Points, in no order, along strands that fork and pass close to each other.
Two points are linked if the straight distance between their rows is under 1070. Some points are linked to none.
fere: -23 294 -4 502 259 377 -77 79 -173 -106 -346 -118 90 -206 -61 -14 -119
 -311 53 324 379 151 100 -115 184 -12 -85 19 -28 -4 93 -271 -54 -158 106
 121 11 -198 117 -354 162 -96 -88 36 59 20 -17 -39 -21 130
pera: -15 -84 -14 148 -57 -220 -88 71 167 -119 150 133 44 19 186 -87 17 171 15
 -324 -127 228 -92 177 55 247 -28 -196 331 -176 -25 60 -132 252 6 133
 -102 210 -155 -180 83 -47 80 24 9 -55 79 -117 -273 12
Fomer: 16 413 -69 -171 -236 -119 -154 -79 -90 145 167 48 -177 -3 -9 -207 -141
 124 285 238 276 -10 -303 -4 37 -118 -121 150 -148 87 55 159 -242 -5 61
 87 -17 4 49 -329 -146 -100 27 189 -106 242 -143 -41 39 -74
deg: -26 219 -247 434 109 519 23 -39 -220 -303 -344 45 -108 -402 -86 77 -138
 -193 105 322 229 -43 -119 -79 148 244 -113 -131 -74 47 162 -341 -49
 -367 19 308 -88 -366 -26 -252 89 125 -162 25 112 94 28 60 214 -253
dol: -154 -16 60 -374 -228 -338 56 31 269 298 175 182 68 175 96 14 400 126
 -190 -33 -291 260 -176 1 51 196 51 -219 93 -42 -29 331 -275 219 -462 95
 -9 106 -628 57 -343 -113 -352 -230 22 56 26 -240 41 -239
taz: 238 389 52 -389 -247 -60 -189 71 96 177 175 -26 -207 161 55 -259 -80 86
 215 205 227 -5 -158 -103 26 -218 -32 284 -224 8 -253 158 -84 -166 233
 -29 171 86 241 -186 -56 -104 53 155 -260 85 -162 -223 -111 192
Vaga: -25 -164 -24 -175 243 -90 97 75 162 5 83 6 74 104 -213 31 -324 337 50
 -325 -175 -126 -71 -183 -39 -92 89 151 95 -135 281 61 32 102 301 269
 -97 270 234 181 26 82 280 -164 138 -119 -74 40 29 286
feve: 381 -266 -3 -103 516 184 62 -75 -244 -64 -110 77 -67 -162 253 163 368
 -285 -253 170 -322 -89 205 -46 -13 -30 145 72 -12 -190 -161 103 350 132
 111 146 225 -180 188 -69 -233 -217 100 -8 -110 61 267 -55 176 273
vuges: -75 112 188 -362 49 -65 -101 64 94 261 69 254 16 33 -15 -202 214 -220
 -339 46 -208 231 18 54 -81 -122 -63 -57 -32 180 -290 196 -261 237 -275
 -277 113 83 -240 -19 -172 -296 -123 50 -122 85 41 -271 -73 11
Runag: -99 -22 -48 283 243 -217 -67 130 104 -29 -281 -107 -56 -203 -173 -43 193
 -430 -345 131 -106 252 403 -383 258 124 -129 107 -35 28 -526 -380 160
 23 -41 -107 263 85 -159 158 14 -225 -200 -59 189 -152 277 -156 52 49
piv: -117 -422 95 -78 -104 -161 44 -51 34 -97 207 -234 119 234 12 26 38 250
 -221 -309 -168 -356 -106 201 -87 114 228 -80 159 -36 -81 122 -45 -149
 97 -256 -62 322 -108 418 102 196 151 -198 -111 -222 -3 48 -361 161
dimi: 185 -282 230 -205 406 208 160 65 58 46 -293 174 270 69 -135 71 306 43
 -325 -40 -143 -217 227 -306 -143 220 89 -119 -152 -237 64 -4 282 -356
 -10 202 178 -126 -109 -24 -105 -170 -63 -178 203 194 48 -91 141 -66
Veguv: -46 418 -104 149 -60 -91 61 -21 149 197 -53 75 -146 -64 -427 -205 4 34
 -156 184 -98 409 -34 -181 12 86 -243 59 -36 149 -91 143 -138 336 -38
 215 144 369 -224 64 -168 -67 -191 88 207 -219 110 -309 -116 80
rered: 136 -43 261 38 -447 323 -145 51 -309 -415 225 -37 -293 123 170 29 -463
 79 212 -381 261 -174 35 279 -328 -77 165 -284 -80 -35 -17 -293 -75 -230
 -78 -224 -135 -249 -26 -66 72 107 114 -10 -83 100 -127 329 -114 -140
tomo: -241 326 -109 374 51 582 -73 -90 -241 20 -204 -87 -7 -216 -134 -171 -258
 -255 271 395 346 68 -69 -68 85 -249 -244 -25 -75 217 251 -68 -227 47
 104 56 -103 -232 101 -330 69 82 31 85 1 116 -104 64 32 153
zibi: 82 309 41 -117 -107 -120 -24 134 232 116 -178 -41 115 129 -493 -223 62
 39 -16 141 159 62 88 -364 286 -91 -60 246 -190 -73 -339 -19 25 -344 207
 -17 137 193 -21 150 20 -36 -98 -32 41 -148 -150 -205 -105 90
Degi: 461 -448 259 -197 54 134 -65 -59 -151 -285 104 71 75 -55 309 403 -87 36
 -130 -245 -190 -272 210 154 -331 121 430 -178 18 -172 62 96 316 -75 68
 -226 187 -121 236 247 -144 1 220 -134 -247 -64 -109 196 191 -15
Kes: 269 -348 -359 210 288 492 300 -133 -377 -479 -238 -162 -222 -302 75 214
 140 -27 -105 242 15 -517 -178 50 -33 381 204 -32 -81 -203 228 -109 336
 -684 225 251 -6 -295 23 11 -72 158 -26 -234 -51 -45 131 197 176 -130
loga: -112 34 147 21 -300 257 -132 -84 -185 -208 98 2 -57 -66 48 41 -371 124
 251 -113 366 -55 -40 260 -61 23 55 -232 -105 -102 247 -251 -237 -223
 -81 -80 -159 -279 -151 -191 149 96 -11 38 53 137 -172 292 26 -339
fodi: -20 11 73 211 306 -26 51 115 74 125 -266 51 141 -144 -280 50 104 -404
 -253 54 119 341 471 -395 98 -58 -229 74 10 2 -212 -552 227 41 -108 52
 330 -106 -32 -203 95 -328 -1 19 306 31 142 -78 255 35
visat: -41 -107 -214 421 61 -199 -158 46 -43 -184 103 -191 -140 41 150 -337
 -199 293 267 -172 100 -54 -279 57 161 20 -139 229 158 -110 -177 -133
 -290 -88 419 238 -408 272 -45 -60 300 152 88 -58 40 -8 -63 68 -360 221
bivo: 42 22 96 276 -139 -151 36 129 199 -20 -60 -51 127 -30 2 -125 260 -284
 -281 -23 -140 284 98 145 2 211 -16 -81 59 149 -278 60 -4 176 -236 -395
 91 285 -270 157 72 -63 -200 29 -50 -203 135 -261 -258 -119
Vogof: -359 -219 123 -150 23 -51 65 46 -90 -67 7 83 -273 76 -202 -82 -79 -23
 -279 -35 -144 -116 94 -26 -322 -165 -168 30 -113 -16 -199 -343 -70 -21
 -274 -253 -94 44 -74 249 -58 -29 -98 57 212 346 27 304 98 16
kasad: -36 128 56 -291 -392 -435 -71 34 251 205 198 189 24 152 71 -39 99 190
 -57 6 -63 138 -173 -80 18 251 10 0 -10 -45 -111 61 -170 56 -357 -35 11
 74 -409 -35 -160 -121 -263 31 48 96 -100 -145 91 -270
nizor: -350 -219 166 173 409 289 179 143 -13 -81 -418 -113 140 146 -481 -50 215
 -239 -507 15 3 14 143 -261 -14 -36 -93 -175 33 107 -63 -112 80 -154 -52
 -136 -59 110 -185 358 -16 -34 -119 -123 216 -136 13 -110 -298 244
vadu: -98 -403 175 -287 37 59 56 -53 -147 -18 247 -61 43 199 236 204 -128 278
 54 -439 -63 -250 -68 273 -371 -44 40 -356 264 -14 418 38 -41 96 -92 11
 -224 -77 27 105 -98 113 281 -9 -49 181 -1 354 -95 7
Bibik: -314 -178 111 -201 104 -46 91 60 22 212 -34 104 -159 34 -113 -255 196
 -335 -366 31 -200 157 71 -33 -206 -266 -196 19 -30 202 -417 -169 -142
 203 -352 -414 56 42 -194 133 -74 -211 -181 70 23 201 13 31 -47 77
vom: -124 121 -161 80 -21 -51 -218 -151 -208 -61 215 159 -313 -350 147 164
 -195 -213 37 107 -97 263 -44 243 11 -128 1 -5 216 165 -77 -81 -109 476
 -72 -118 -24 -131 150 -52 -211 -129 -17 221 -127 -114 -8 131 277 -18
dizev: 56 10 -289 452 9 457 236 -134 -270 -428 -256 -296 -68 -363 -77 247 17
 -152 67 366 77 -296 -85 21 93 179 25 -25 -196 -64 185 -244 210 -371 146
 101 -18 -359 148 120 75 301 -158 -115 14 -68 21 102 179 -150
gifo: 480 -148 351 -268 285 336 34 202 149 46 -179 413 296 -21 -56 -74 104 -75
 -288 -100 -295 131 316 -228 -94 193 179 -201 -162 -250 -181 100 230 -73
 -18 101 298 -94 -115 -202 -128 -326 -223 -172 40 68 -125 -373 -10 -119
fomok: 306 65 256 -305 133 151 -107 159 175 276 -14 312 238 -1 60 -214 190 -134
 -236 -72 -351 230 134 -102 67 67 202 -152 -72 -32 -219 283 15 140 -41
 -3 244 50 -195 -160 -126 -319 -129 1 -80 -17 23 -397 -165 6
Reten: 186 -157 79 332 163 58 -67 162 45 -138 46 52 -20 -53 338 -79 115 -130
 -155 -308 -194 289 49 173 -67 133 57 -228 306 -86 -129 39 -18 347 -11
 45 45 193 -23 -192 31 -136 55 107 -64 -62 280 -226 -307 247
Mem: -193 382 -115 -291 55 -304 -246 -100 1 235 33 195 -141 -3 -239 -225 -106
 92 127 309 243 -57 -153 -244 206 -143 -206 227 -242 111 38 -7 -258 -92
 19 229 8 -7 -46 -202 -64 -151 -168 14 62 171 -64 98 307 -195
digul: 0 -92 -132 194 453 54 152 6 -273 -37 -339 -87 -112 -150 42 181 429 -393
 -158 351 63 -135 167 -294 104 140 -238 138 -73 -57 -32 -304 321 -176
 -131 347 65 -369 -97 -140 -88 -89 -192 -51 167 260 359 -4 275 62
Lagav: 186 235 256 -27 -376 148 144 22 -2 112 -18 -22 139 67 110 22 73 -37 78
 51 152 86 6 172 -250 96 47 -64 -87 62 206 -45 39 -84 -323 -129 77 -333
 -30 -197 71 -11 -83 207 -42 253 -86 34 -15 -249
lil: 113 105 301 194 8 194 304 121 46 170 -274 -54 124 65 45 -69 350 -404
 -296 98 -58 241 216 133 -297 -135 -143 10 -20 277 0 15 262 394 -423
 -262 26 -157 -50 -25 68 -120 -143 298 2 86 189 -172 -111 65
tif: 49 -329 338 -281 -129 222 -92 44 -196 -280 346 27 -167 222 394 127 -338
 248 136 -663 48 -182 43 272 -449 -71 127 -474 202 -104 164 -106 17 -87
 -30 -30 -124 -242 29 -37 -90 66 240 -6 -196 84 -109 279 -134 -101
lemas: 220 452 -71 -21 -482 172 -149 -201 -23 -9 174 -172 -121 -16 292 243 -55
 -53 296 234 246 181 -241 316 -2 -109 144 -8 -104 286 144 404 129 171 60
 -276 0 -155 208 -102 -133 83 110 185 -518 -219 -252 -69 49 -177
Zolez: 169 31 60 56 -50 -178 -265 18 122 -64 151 390 51 -315 2 197 -417 -77 192
 -120 -27 278 253 -13 4 -102 173 -40 15 -87 0 -413 -21 279 37 -53 270
 -93 282 -240 -17 -232 125 111 39 -23 -113 188 407 -113
sagi: -201 312 -204 -361 -224 175 74 -351 -163 78 184 -58 -234 -136 57 111
 -174 111 516 268 44 -160 -192 -21 106 -218 -88 -24 -209 188 257 415 -85
 108 -39 143 -126 -385 242 -53 -274 149 118 134 -147 96 -125 196 318 -80
pov: 385 -257 1 -1 322 332 212 -7 -142 -334 -259 32 -21 -92 -29 42 357 41
 -181 156 -84 -329 59 -115 -64 387 179 -13 -207 -296 39 18 366 -572 139
 253 101 -210 -94 49 -79 4 -165 -179 21 56 65 -23 40 -155
daru: 423 49 107 -388 405 242 2 99 50 321 -125 257 62 -68 64 -9 238 -255 -226
 172 -356 188 251 -161 2 -161 157 76 -62 -76 -195 329 288 278 77 154 299
 -113 94 -144 -314 -280 36 -15 -211 -25 93 -307 163 214
fud: 47 185 -199 277 138 -155 102 63 82 -62 -347 -169 -63 -82 -293 48 354
 -279 -332 356 -8 166 160 -285 262 182 -94 175 -8 35 -261 -53 282 -38
 103 107 176 159 -152 270 -54 47 -248 -103 100 -325 224 -276 -85 3
feme: 23 -268 -105 134 -146 -110 33 -109 79 -150 156 -79 240 145 409 143 -113
 413 341 -406 198 -159 -148 238 31 254 88 -234 182 -217 411 82 -98 -158
 86 193 -174 -81 31 -215 182 175 200 -64 -70 77 -22 165 -82 -157
gigap: 225 -240 -100 -234 -143 -281 -104 -35 -102 -132 342 -130 -319 48 269 68
 -131 268 227 -220 -101 -290 -110 50 -180 4 98 182 -16 -252 -161 -16 145
 -81 145 54 -60 -15 264 159 -26 146 200 -15 -98 123 36 169 41 188
mosi: -474 -292 50 -72 350 -269 2 -62 161 314 -97 132 177 113 -443 16 -72 -53
 -261 -69 -132 72 205 -256 97 -335 -270 97 -70 171 -56 -395 -65 157 -238
 -191 107 -18 -72 335 141 -155 23 -145 390 -45 -13 239 334 -59
Bazor: 120 -469 159 -388 277 26 -20 -40 -45 -114 83 154 155 78 159 253 95 97
 -339 -246 -336 -281 150 129 -102 126 313 -215 59 -221 83 231 16 -92 64
 -71 48 -12 -6 186 -191 -61 93 -219 -96 -35 33 39 41 -6
lib: -164 -151 7 -216 153 164 114 -111 38 -3 36 27 309 45 -125 268 -356 275
 308 -248 95 -296 49 -39 -52 -151 93 -182 -93 -78 691 153 -105 -22 74 33
 -108 -196 384 86 35 98 307 -105 148 87 -156 251 318 -102
kag: 269 12 51 333 -39 22 -44 100 -120 -229 -20 -55 -9 -1 448 -136 301 -284
 -197 -16 34 205 -49 359 -48 181 7 -71 143 153 -182 128 -35 158 -110
 -265 0 57 -214 -234 78 -149 -190 128 -232 -55 128 -234 -398 -87
papo: -59 33 -60 -481 -22 -296 136 -2 225 432 178 76 107 251 270 -5 488 243
 -74 24 -302 82 -277 108 258 177 53 -161 164 -39 3 505 -176 145 -229 313
 -96 9 -421 3 -249 0 -168 -247 -208 -5 203 -325 -152 -27
nibun: 166 -416 114 -227 243 -112 -74 111 64 -43 28 28 185 113 108 44 90 -3
 -319 -383 -344 -148 88 38 81 97 280 -140 48 -306 -251 154 1 -148 184
 -133 65 276 -172 272 10 -2 138 -272 -83 -75 78 -174 -261 190
nupez: -199 -369 48 -276 195 153 65 -129 -216 -92 230 97 58 157 240 190 -436
 274 121 -494 28 -372 -57 85 -231 -53 54 -307 19 -125 618 -105 -62 52
 -15 114 -214 -143 174 -14 -39 155 368 -167 124 242 -38 364 283 -126
nivir: -98 -29 90 -328 123 -74 -200 31 91 134 65 101 39 104 -116 -139 -121 -90
 -96 -107 -167 51 107 13 92 -314 126 68 14 41 -349 95 -146 11 210 -284
 75 220 148 179 -1 -51 98 2 -87 -162 -43 22 -111 207
meros: -352 -257 -111 -211 269 -290 120 -60 -15 59 216 -72 -6 113 -151 -128
 -311 496 56 -278 -107 -326 -133 -61 -53 -147 -24 178 -26 28 277 18 -104
 43 219 128 -470 175 51 297 114 121 93 -154 249 -16 -50 225 82 123
motad: -248 -97 -166 83 138 -350 -331 -13 -10 -112 181 59 -7 11 179 -291 -232
 213 146 -110 240 -104 -136 121 384 -65 31 91 78 -51 -21 67 -448 -150
 403 55 -302 224 -139 -117 294 -13 -24 -197 75 -112 -122 164 -197 -19
nak: 228 489 -13 7 -305 121 -150 -26 79 29 61 38 -135 -77 -70 32 -88 -150 83
 248 80 324 -159 189 -88 -134 161 95 -35 293 12 288 12 300 -64 -297 129
 116 178 -48 -212 -3 -20 252 -306 -269 -158 -151 8 -73
pemil: -109 -290 167 -46 26 -127 -283 42 -25 22 160 115 114 26 184 103 -176 -91
 -30 -317 -90 118 166 387 -6 -203 231 -72 319 92 -176 67 -166 224 10
 -434 -41 198 51 111 73 -19 222 53 -157 -171 -77 189 -159 159
zevu: 19 216 -190 339 -84 116 -116 9 -50 -233 0 -183 -120 5 -19 -206 -206 38
 271 117 308 28 -150 -68 203 -201 -82 189 -14 -78 -131 -72 -71 -159 331
 95 -130 161 198 -148 233 151 23 60 -46 -57 -117 -48 -202 224
bafa: -218 3 -143 -49 -105 -11 18 -41 -221 53 90 -275 -239 -61 -38 -21 -230
 102 330 115 41 -347 -115 40 -218 -367 -223 216 -141 68 -8 -206 3 61 23
 -19 -301 -189 274 175 154 266 154 160 106 211 32 312 110 282
sito: 213 96 177 7 -214 -14 164 109 335 351 26 -150 403 319 50 75 200 -39 84
 -109 1 109 140 216 -78 -106 154 111 179 164 91 195 290 114 -66 -181 178
 98 257 55 283 92 229 109 -166 -111 65 -152 -276 127
ranif: -181 172 -71 90 -200 -138 3 -87 18 207 -196 -178 41 149 -182 -120 455
 -85 -103 439 202 -91 -43 -22 201 -9 -191 217 -122 178 -37 132 28 -209
 -207 -168 -65 14 -181 184 60 121 -263 26 14 26 42 -44 -89 -60
Bikub: -7 -80 -168 83 175 -117 157 -50 -118 -48 -254 -117 -34 -135 -208 195 248
 -67 -119 258 74 -254 133 -307 95 187 -127 146 -76 -177 29 -381 271 -360
 -49 230 121 -126 -59 66 -23 98 -99 -52 208 167 204 100 329 -79
tati: 157 -212 -82 -84 -84 -213 73 64 193 -111 251 40 93 195 38 40 -59 496 8
 -423 -328 43 -216 -9 -33 298 76 -190 371 -227 61 208 -88 106 192 343
 -101 302 -77 132 32 130 58 -174 46 -186 -8 -168 -335 53
maki: 182 208 194 -57 -539 -181 42 45 114 27 89 21 -136 124 41 -116 223 2 -52
 36 161 153 -138 108 -256 297 -100 49 -135 12 -10 -46 -105 -112 -420
 -137 23 -20 -363 -70 -79 -102 -285 204 1 165 -208 -116 -76 -360
lus: 289 -224 -31 261 361 108 243 56 -250 -176 -207 -95 -170 -166 279 130 426
 -296 -254 178 -163 -72 147 -47 -120 154 -37 109 -7 -111 -157 -69 480 41
 -63 150 108 -194 3 -33 -118 -60 -142 102 2 106 366 -117 38 150
lem: -48 276 -164 -82 -123 -211 -317 -117 -32 64 164 77 -227 -161 16 4 -10
 -276 -82 246 -29 301 -187 226 101 -102 98 161 132 341 -202 239 -158 367
 -25 -299 33 190 -26 39 -195 -143 -12 219 -202 -335 -30 -132 85 -118
dup: 256 189 55 135 -117 -120 -220 128 149 -176 87 307 -221 -235 -77 -8 -422
 -40 165 -130 -164 368 212 -143 -49 -93 150 97 48 -118 -217 -259 61 206
 153 75 241 241 308 -126 -137 -167 89 96 81 -113 -57 7 106 72
tizu: 242 264 -44 408 -308 101 75 143 -129 -207 -38 -116 -207 -11 195 -212 18
 14 125 40 221 236 -241 -36 -220 247 -249 89 69 -86 -68 -190 47 -57 -130
 246 -32 -43 -112 -440 171 -37 -146 181 -13 215 115 -153 -118 -100
nipi: 278 29 -34 23 -7 -57 0 115 195 -37 18 173 42 -48 -109 128 -153 141 68
 -118 -216 104 173 -199 -104 -47 179 112 53 -198 -58 -62 154 116 203 198
 207 196 230 88 -70 -45 221 41 105 -95 15 -69 129 210
Sisu: -39 316 -126 419 22 125 127 -2 52 -108 -332 -21 -15 -164 -416 -98 174
 -164 -270 265 127 215 24 -191 79 180 -141 26 34 172 26 47 12 -35 -54
 138 95 145 -195 57 -78 22 -357 40 144 -255 19 -214 -136 -109
Dos: -99 114 24 -186 -12 -180 69 67 193 210 -94 -29 60 167 -262 -157 369 57
 -179 266 -21 -91 22 -269 183 13 -109 87 -195 -87 -171 163 -29 -269 -60
 84 39 107 -235 172 42 49 -178 -105 71 37 76 -170 -67 57
Genis: 8 190 -255 -176 -175 351 228 -251 -87 -75 -7 34 -71 -153 49 239 -217 116
 587 103 -39 -240 -137 -108 108 -189 32 -71 -201 -86 368 363 24 209 162
 267 9 -294 523 -5 -212 159 249 -14 -144 0 -233 138 413 -7
Rida: 11 -3 -74 69 -302 -229 39 -155 91 107 -60 -206 277 171 75 190 484 -39
 -16 381 143 -201 70 334 240 90 90 205 -100 66 13 269 161 -298 -124 -315
 -59 -66 -65 171 228 251 -81 -54 -139 -132 103 55 54 -315
Tuno: 47 234 216 -601 31 34 -90 86 28 239 80 119 -102 273 -184 -319 -83 -64
 -162 109 83 -63 21 -130 -45 -348 11 119 -243 82 -341 185 -164 -206 170
 -135 68 129 103 -57 -26 -210 19 55 -228 176 -146 -100 -197 182
meke: -223 -78 -104 234 -346 -39 57 -105 145 62 50 -189 315 51 230 86 -339 461
 643 -328 240 -145 -136 191 96 148 -60 -181 108 5 540 11 -165 69 30 148
 -325 -156 46 -163 307 320 235 -55 76 42 -255 286 -18 -219
Fur: 125 208 -29 128 147 63 -68 -50 128 150 -61 242 116 -236 -54 194 -103
 -160 118 243 71 262 313 -119 173 -94 -8 39 55 11 140 -179 148 238 19
 133 289 -137 351 -331 -94 -246 126 70 138 -47 81 15 413 -56
dunen: -161 -195 -79 171 -46 -233 -91 -24 -318 -151 112 -225 -403 -259 -70 33
 -339 -96 128 2 -115 -165 -69 19 -203 -297 -72 292 -103 84 -260 -503 113
 169 47 -229 -103 -10 295 338 47 200 122 153 62 15 69 303 221 223
Mag: -112 381 -200 332 -6 -314 -205 100 200 229 -13 -44 -142 27 -225 -416 -35
 -19 24 72 158 363 -199 -224 100 82 -328 272 -22 164 -114 -121 -216 274
 57 193 42 305 -342 -217 33 -177 -147 113 216 -25 5 -260 -105 101
kuge: 7 -357 -90 -116 -106 -88 51 -181 84 -46 97 -96 350 266 311 159 317 318
 -26 -202 107 -262 -52 335 181 203 206 -331 212 -126 311 390 -84 -312
 123 34 -127 -9 -140 -2 80 100 93 -258 -186 -89 -9 94 -225 -173
Rep: -309 -102 -51 182 75 -186 -76 86 -233 -66 -14 -68 -352 -157 -169 -110
 -219 -134 -1 17 -56 117 27 -117 -132 -161 -274 204 4 24 -372 -461 -36
 147 -96 -136 -113 102 29 142 197 -32 -80 204 276 135 68 194 60 126
fus: -238 -232 147 158 233 42 248 66 -107 100 -279 -83 -32 26 32 19 377 -413
 -317 152 -157 55 197 53 -234 -124 -252 -5 40 175 -152 -222 179 168 -447
 -281 -15 -121 -236 99 -26 -63 -225 96 135 285 234 -5 10 69
gituz: -118 -247 55 515 -30 -127 19 66 97 -255 -107 -46 183 -73 -129 82 -16
 -116 -230 -131 -148 115 116 199 -44 243 55 -175 219 0 -99 -126 -22 129
 -151 -244 -22 336 -101 259 176 95 -114 22 118 -217 78 -18 -168 -47
zufuf: -256 4 -178 -63 -76 -162 -278 -82 -104 -218 276 162 -177 -99 -47 -156
 -370 280 98 -77 203 -57 -110 81 248 91 78 -42 -59 31 -21 -52 -452 -171
 182 -12 -359 172 -189 -50 6 -1 -248 -144 86 -64 -225 213 -67 -376
zedu: -55 -75 -53 -369 22 -265 248 138 188 299 241 -34 88 255 16 -109 182 330
 -36 -216 -464 -85 -215 -5 180 110 28 -121 159 -187 12 309 -148 29 20
 376 -113 277 -242 202 -21 109 -31 -344 -9 -73 197 -274 -277 148
foto: -276 -454 -8 279 5 -166 176 96 35 -164 -26 -221 96 81 -63 4 98 87 -350
 -215 -199 -145 -84 138 -191 231 -45 -32 216 -77 21 -170 13 -95 -50 -220
 -136 380 -196 374 175 269 -9 -105 149 -45 116 -6 -307 68
pozap: -134 263 -114 153 -143 591 -64 -103 -237 -144 -25 56 10 -219 139 16 -346
 -51 400 66 310 -25 -118 45 -1 -34 -4 -259 -130 42 329 -54 -223 -31 149
 59 -94 -340 136 -321 55 145 106 9 6 135 -169 135 37 -118
Bip: -236 -252 -178 -210 181 -267 -3 -145 -200 77 163 -256 -114 -31 -109 18
 -294 259 210 -38 48 -479 -146 -46 44 -234 -53 393 -147 66 182 -129 53
 -40 242 -121 -322 85 239 356 117 253 217 -70 99 -27 -40 319 189 244
Tet: -88 2 -136 82 -196 362 296 -155 -75 -124 -51 -32 106 -200 -71 288 -428
 228 466 -189 -28 -287 -130 -82 -169 26 9 -164 -107 -47 589 22 84 59 -39
 185 -30 -299 375 77 0 381 405 -5 102 78 -171 210 363 -44
Tep: 40 385 -129 -333 -443 177 -8 -268 -111 57 216 -199 -240 -14 402 136 -210
 156 593 129 192 -33 -376 76 37 -202 -11 -96 -105 243 235 492 -26 231 27
 -9 -70 -290 273 -217 -328 107 222 239 -469 -1 -335 -7 106 -59
rosek: 19 95 296 86 -63 108 102 44 110 323 -82 -16 317 172 62 11 127 -204 15
 -14 120 106 157 207 -193 -171 -10 4 51 211 167 -54 133 164 -258 -221 57
 -148 108 -106 160 -41 53 235 -73 60 24 4 -157 80
bap: -15 -7 -81 4 -375 39 169 -170 188 40 86 -203 353 253 33 161 245 294 140
 110 185 -205 -82 312 153 106 108 -53 18 31 199 387 55 -398 50 -61 -30
 -44 -73 24 202 215 -59 -137 -160 -96 -165 66 -102 -300
nive: 176 49 160 47 -174 -148 -91 164 274 223 80 -35 110 165 178 85 42 -166 91
 -288 -143 258 104 324 9 -206 260 138 288 225 -219 81 57 308 -3 -398 91
 204 239 85 143 96 240 234 -248 -305 19 -91 -242 170
viru: -143 264 113 86 318 53 -78 26 48 269 -268 116 183 -61 -352 6 -1 -318 -42
 270 234 334 311 -408 262 -305 -161 165 -84 124 -14 -364 182 40 110 48
 279 -121 226 -208 67 -261 112 -8 173 -87 16 27 267 135
lezog: -16 174 24 311 -100 -43 69 154 81 -112 -156 -255 -27 91 -292 -123 -39
 -17 46 20 246 90 75 -326 57 -26 -173 232 -25 -75 -271 -201 137 -242 152
 127 -20 199 55 12 223 75 -24 115 176 -55 -73 -72 -166 227
Bufod: -185 314 -294 -131 155 -232 -282 -80 103 94 4 289 -110 17 -130 -284 22
 282 133 193 257 -91 -232 -299 332 202 -134 48 -120 14 178 260 -414 -288
 66 496 64 78 -206 -295 -62 -68 -220 -208 95 87 16 -25 132 -249

Follow the links from the first point to the second, and from the first to the third. Name the last point that the two ways share.
fodi; rosek; loga => Bibik
tomo; tati; Runag => Bibik
feve; piv; taz => rosek
Tuno; kag; Bibik => rosek
Kes; digul; Vaga => fomok
digul; Mag; tif => fomok

A fork is a point with three links, a tip a point with one. Leave the first point through the second and follow the links. Name the first fork or tip that comes.
Degi; Bazor => rosek
meke; feme => zufuf
lib; Tet => vom
bafa; Bip => Mag
lem; nak => fomok
zufuf; motad => meke
kasad; dol => Degi
Veguv; Sisu => Bibik

A fork is a point with three links. Follow the links from the first point to the second and name the forks in between, in order.
Mag; pemil => Bibik rosek
tomo; kag => fomok Bibik rosek
Genis; vuges => fomok
piv; Zolez => rosek Bibik
kasad; pozap => rosek Bibik fomok
Runag; digul => Bibik fomok
dizev; meros => fomok Bibik
